Each row is a point on a landscape with many valleys, with its height.
From any point a ball rolls to the lowest of the 2 points nearest to it. It stops when none of these is lower. Distance is the straight distance between rows; heights are no part of it.
<675>: [108, 112, 100, 72, 100, 98, 111, 74, 75, 78, 100, 92, 130, 81, 117, 98, 111, 92, 106, 90, 85, 100]  (h 369)
<124>: [124, 107, 102, 95, 81, 98, 86, 108, 96, 99, 102, 116, 117, 101, 120, 92, 121, 100, 104, 86, 81, 94]  (h 457)
<824>: [90, 97, 100, 78, 119, 93, 119, 89, 80, 63, 89, 123, 101, 75, 82, 110, 117, 98, 88, 103, 86, 130]  (h 640)
<173>: [114, 109, 105, 68, 101, 93, 115, 71, 85, 90, 93, 97, 109, 100, 89, 110, 114, 96, 108, 85, 88, 111]  (h 450)
<282>: [71, 95, 96, 113, 118, 100, 98, 107, 100, 94, 95, 91, 103, 99, 99, 102, 105, 93, 129, 128, 127, 98]  (h 431)
<63>: [96, 98, 99, 108, 118, 101, 100, 105, 92, 93, 79, 126, 80, 105, 88, 115, 109, 103, 99, 92, 95, 111]  (h 448)
<726>: [61, 99, 63, 127, 115, 108, 108, 103, 88, 95, 106, 85, 109, 74, 90, 85, 82, 110, 107, 144, 146, 116]  (h 248)
<301>: [116, 105, 102, 57, 110, 90, 130, 69, 81, 87, 96, 108, 91, 106, 61, 122, 109, 95, 92, 89, 93, 137]  (h 504)
<772>: [62, 86, 75, 130, 130, 116, 107, 113, 100, 103, 113, 80, 100, 85, 111, 88, 76, 105, 104, 129, 134, 99]  (h 316)
<613>: [69, 102, 96, 122, 109, 100, 105, 99, 102, 97, 80, 88, 88, 99, 76, 117, 108, 98, 116, 126, 128, 110]  (h 486)
<45>: [97, 110, 92, 96, 70, 106, 92, 81, 86, 97, 98, 79, 114, 78, 94, 87, 100, 90, 103, 94, 106, 85]  (h 528)
<44>: [102, 94, 81, 142, 73, 119, 79, 110, 121, 115, 112, 85, 87, 105, 118, 76, 78, 110, 108, 120, 131, 82]  (h 296)
<239>: [89, 96, 87, 84, 94, 101, 120, 80, 90, 75, 91, 86, 103, 77, 60, 102, 111, 110, 88, 120, 111, 124]  (h 647)
<782>: [119, 99, 110, 87, 109, 107, 109, 84, 116, 117, 94, 99, 89, 114, 98, 107, 96, 100, 94, 85, 78, 84]  (h 519)
<751>: [121, 106, 115, 61, 106, 88, 110, 90, 91, 107, 84, 118, 74, 114, 55, 126, 109, 95, 85, 76, 92, 130]  (h 539)
<331>: [82, 99, 88, 90, 113, 96, 100, 105, 72, 75, 104, 106, 118, 68, 109, 86, 106, 94, 105, 99, 101, 99]  (h 254)
<797>: [98, 115, 112, 65, 107, 91, 129, 57, 98, 99, 84, 68, 111, 114, 57, 118, 99, 110, 104, 118, 118, 127]  (h 828)
<196>: [103, 95, 103, 76, 108, 90, 114, 100, 78, 81, 89, 134, 99, 90, 88, 113, 114, 97, 84, 83, 70, 119]  (h 607)
<557>: [101, 126, 120, 59, 97, 79, 134, 49, 110, 98, 83, 79, 100, 121, 35, 132, 105, 113, 106, 117, 118, 133]  (h 814)
<252>: [113, 94, 81, 96, 103, 110, 101, 99, 100, 106, 135, 68, 128, 101, 129, 72, 91, 97, 120, 108, 113, 96]  (h 109)
<143>: [109, 95, 108, 126, 92, 107, 71, 124, 128, 96, 105, 100, 89, 115, 129, 87, 100, 101, 110, 94, 94, 72]  (h 560)
<113>: [90, 90, 92, 87, 115, 102, 124, 91, 100, 110, 102, 79, 101, 112, 63, 108, 100, 113, 100, 126, 122, 123]  (h 704)
<709>: [123, 94, 130, 91, 115, 97, 83, 110, 120, 94, 121, 91, 112, 123, 154, 94, 82, 94, 90, 74, 56, 77]  (h 633)
<189>: [95, 97, 108, 110, 93, 114, 92, 87, 121, 118, 94, 80, 85, 112, 87, 101, 89, 101, 99, 89, 102, 75]  (h 566)
<46>: [94, 93, 78, 111, 104, 115, 103, 93, 108, 107, 117, 73, 121, 88, 111, 79, 89, 104, 117, 132, 128, 100]  (h 284)
<409>: [92, 113, 99, 81, 75, 93, 115, 66, 95, 76, 85, 84, 97, 87, 43, 113, 115, 108, 93, 101, 111, 129]  (h 615)
<220>: [114, 88, 86, 112, 108, 103, 99, 123, 107, 98, 132, 104, 107, 108, 140, 83, 102, 93, 108, 87, 73, 84]  (h 289)
<590>: [94, 97, 92, 134, 79, 113, 98, 100, 125, 116, 99, 87, 88, 120, 87, 90, 90, 120, 115, 124, 131, 82]  (h 184)
<401>: [66, 93, 78, 104, 115, 106, 101, 104, 72, 77, 115, 112, 119, 57, 117, 79, 87, 94, 106, 116, 124, 101]  (h 178)
<775>: [108, 97, 107, 77, 108, 98, 118, 90, 109, 126, 97, 81, 89, 131, 63, 119, 110, 102, 106, 106, 116, 111]  (h 739)
<340>: [116, 94, 123, 75, 122, 93, 91, 113, 108, 97, 99, 92, 109, 111, 128, 99, 100, 92, 101, 77, 77, 84]  (h 538)
<489>: [97, 108, 101, 88, 105, 88, 123, 81, 107, 120, 89, 96, 74, 124, 40, 132, 112, 100, 102, 110, 114, 125]  (h 764)
<333>: [101, 85, 102, 107, 136, 103, 99, 115, 110, 95, 134, 111, 108, 110, 152, 95, 92, 93, 107, 83, 69, 83]  (h 151)
<205>: [113, 111, 109, 65, 109, 100, 116, 73, 97, 94, 89, 64, 122, 114, 79, 101, 102, 111, 107, 106, 119, 116]  (h 847)
<368>: [102, 108, 98, 118, 77, 104, 97, 97, 124, 115, 89, 103, 83, 126, 68, 96, 99, 127, 115, 102, 127, 83]  (h 267)
<58>: [75, 97, 93, 93, 98, 100, 122, 83, 94, 88, 89, 81, 105, 96, 45, 108, 101, 117, 97, 136, 129, 133]  (h 675)
<640>: [78, 90, 91, 129, 100, 116, 93, 119, 81, 91, 97, 130, 93, 76, 131, 97, 98, 93, 92, 105, 99, 97]  (h 339)
<216>: [81, 105, 108, 103, 91, 106, 107, 73, 110, 112, 85, 82, 87, 107, 62, 112, 96, 101, 103, 109, 115, 83]  (h 618)
<347>: [121, 97, 124, 90, 90, 87, 100, 116, 87, 109, 116, 115, 137, 102, 159, 101, 94, 91, 74, 78, 41, 88]  (h 738)
<745>: [93, 87, 103, 113, 111, 115, 88, 104, 116, 108, 102, 77, 92, 111, 104, 90, 81, 103, 101, 102, 111, 81]  (h 491)
<569>: [75, 104, 76, 116, 100, 99, 106, 100, 98, 103, 99, 66, 116, 91, 71, 93, 96, 111, 114, 148, 140, 118]  (h 162)
<806>: [76, 100, 81, 129, 93, 108, 96, 102, 112, 119, 114, 61, 119, 101, 98, 80, 74, 109, 121, 157, 146, 101]  (h 288)
<688>: [78, 92, 106, 89, 111, 101, 98, 107, 93, 85, 99, 93, 110, 88, 101, 92, 106, 88, 117, 115, 116, 90]  (h 354)
<22>: [117, 100, 95, 104, 80, 97, 88, 119, 88, 104, 121, 116, 121, 99, 140, 84, 108, 94, 104, 85, 70, 86]  (h 385)
<121>: [87, 96, 93, 124, 96, 109, 98, 113, 91, 89, 83, 124, 77, 87, 100, 107, 113, 97, 96, 106, 104, 98]  (h 399)
<750>: [121, 111, 104, 119, 77, 101, 80, 113, 122, 111, 90, 110, 80, 121, 93, 95, 107, 122, 104, 80, 107, 85]  (h 334)
<31>: [110, 107, 93, 80, 81, 98, 99, 93, 78, 90, 106, 81, 126, 80, 116, 80, 104, 83, 100, 88, 93, 82]  (h 459)
<648>: [94, 128, 127, 66, 87, 73, 134, 54, 117, 115, 86, 94, 81, 125, 20, 142, 108, 106, 103, 112, 123, 139]  (h 800)
<138>: [115, 124, 121, 63, 100, 81, 121, 72, 120, 128, 86, 94, 70, 129, 32, 130, 108, 98, 100, 89, 116, 116]  (h 783)
<195>: [89, 115, 100, 92, 71, 103, 99, 67, 86, 88, 86, 87, 105, 84, 69, 108, 109, 101, 97, 89, 109, 104]  (h 579)
<767>: [106, 86, 80, 135, 91, 109, 71, 135, 105, 102, 133, 114, 110, 72, 165, 61, 77, 95, 81, 109, 99, 91]  (h 466)
<624>: [122, 117, 122, 86, 86, 80, 81, 109, 104, 108, 88, 118, 94, 119, 98, 110, 120, 102, 101, 59, 79, 87]  (h 472)
<470>: [112, 91, 82, 115, 80, 106, 76, 120, 104, 100, 131, 102, 116, 73, 144, 51, 85, 86, 102, 115, 107, 84]  (h 510)
<129>: [117, 93, 126, 103, 101, 84, 88, 123, 108, 102, 134, 104, 125, 111, 169, 96, 83, 83, 80, 74, 35, 78]  (h 696)
<468>: [104, 90, 95, 138, 90, 107, 84, 134, 106, 98, 101, 123, 84, 107, 130, 95, 96, 105, 97, 88, 81, 80]  (h 498)
<597>: [123, 101, 124, 85, 112, 85, 101, 108, 89, 116, 91, 126, 110, 104, 124, 118, 102, 93, 69, 71, 41, 101]  (h 511)
<57>: [81, 103, 96, 107, 98, 96, 110, 91, 93, 86, 77, 114, 75, 97, 59, 125, 119, 101, 102, 108, 113, 122]  (h 497)
<85>: [104, 87, 79, 160, 88, 110, 65, 149, 108, 99, 124, 114, 89, 83, 170, 71, 74, 95, 78, 104, 104, 92]  (h 430)
<417>: [123, 112, 110, 98, 78, 92, 81, 110, 110, 108, 95, 105, 100, 115, 100, 99, 123, 107, 109, 77, 97, 90]  (h 403)
<34>: [124, 118, 126, 80, 114, 79, 88, 100, 104, 111, 85, 130, 77, 131, 89, 123, 104, 95, 110, 63, 79, 100]  (h 531)
<120>: [83, 85, 86, 112, 105, 118, 91, 113, 83, 99, 120, 107, 110, 78, 131, 81, 84, 94, 100, 103, 112, 96]  (h 260)
<111>: [118, 113, 114, 67, 106, 80, 101, 93, 84, 90, 77, 132, 86, 99, 69, 122, 111, 101, 83, 72, 75, 129]  (h 569)
<39>: [107, 87, 83, 152, 69, 118, 64, 129, 114, 104, 120, 103, 84, 94, 145, 66, 72, 99, 97, 114, 124, 87]  (h 377)
<756>: [97, 92, 119, 98, 113, 85, 101, 126, 82, 102, 98, 145, 108, 95, 134, 116, 103, 92, 73, 84, 46, 97]  (h 424)
<87>: [94, 89, 118, 77, 127, 97, 93, 114, 96, 87, 103, 96, 109, 96, 122, 92, 100, 88, 111, 94, 95, 82]  (h 455)
<550>: [117, 94, 93, 97, 105, 111, 114, 91, 113, 110, 98, 99, 99, 95, 103, 104, 115, 96, 92, 97, 83, 97]  (h 451)
<234>: [115, 108, 119, 86, 90, 102, 95, 89, 84, 108, 88, 120, 107, 96, 113, 121, 111, 95, 78, 73, 63, 105]  (h 575)
<95>: [101, 86, 111, 101, 130, 98, 99, 120, 98, 100, 105, 131, 105, 97, 141, 104, 101, 93, 90, 88, 66, 93]  (h 317)
<694>: [101, 99, 96, 137, 93, 100, 95, 130, 98, 96, 75, 135, 68, 96, 111, 105, 108, 108, 85, 88, 86, 87]  (h 449)
<629>: [99, 94, 76, 102, 107, 120, 116, 91, 92, 100, 106, 89, 109, 73, 99, 97, 103, 96, 89, 105, 98, 107]  (h 361)
<83>: [108, 90, 92, 118, 77, 107, 78, 121, 118, 101, 115, 100, 104, 89, 132, 71, 94, 93, 102, 110, 100, 73]  (h 556)
<49>: [79, 85, 88, 135, 118, 117, 96, 115, 117, 106, 103, 79, 84, 108, 107, 91, 72, 107, 103, 115, 124, 83]  (h 406)
<768>: [111, 118, 118, 88, 105, 86, 90, 90, 105, 116, 82, 117, 75, 130, 66, 127, 110, 107, 114, 71, 108, 108]  (h 570)

Where does a ball stop that starts at each point below?
<189> => <569>
<557> => <675>
<234> => <333>
<347> => <333>
<113> => <675>
<83> => <590>
<824> => <675>
<782> => <401>

Call two points neighbours if one is among the 2 nearest of the other. Go from one point of each pair to the other, from neighbour to neighbour, staying as low as possible. Name the highest point that can't be avoided.
<333>, <688> => <143>
<590>, <333> => <124>
<252>, <569> => <806>
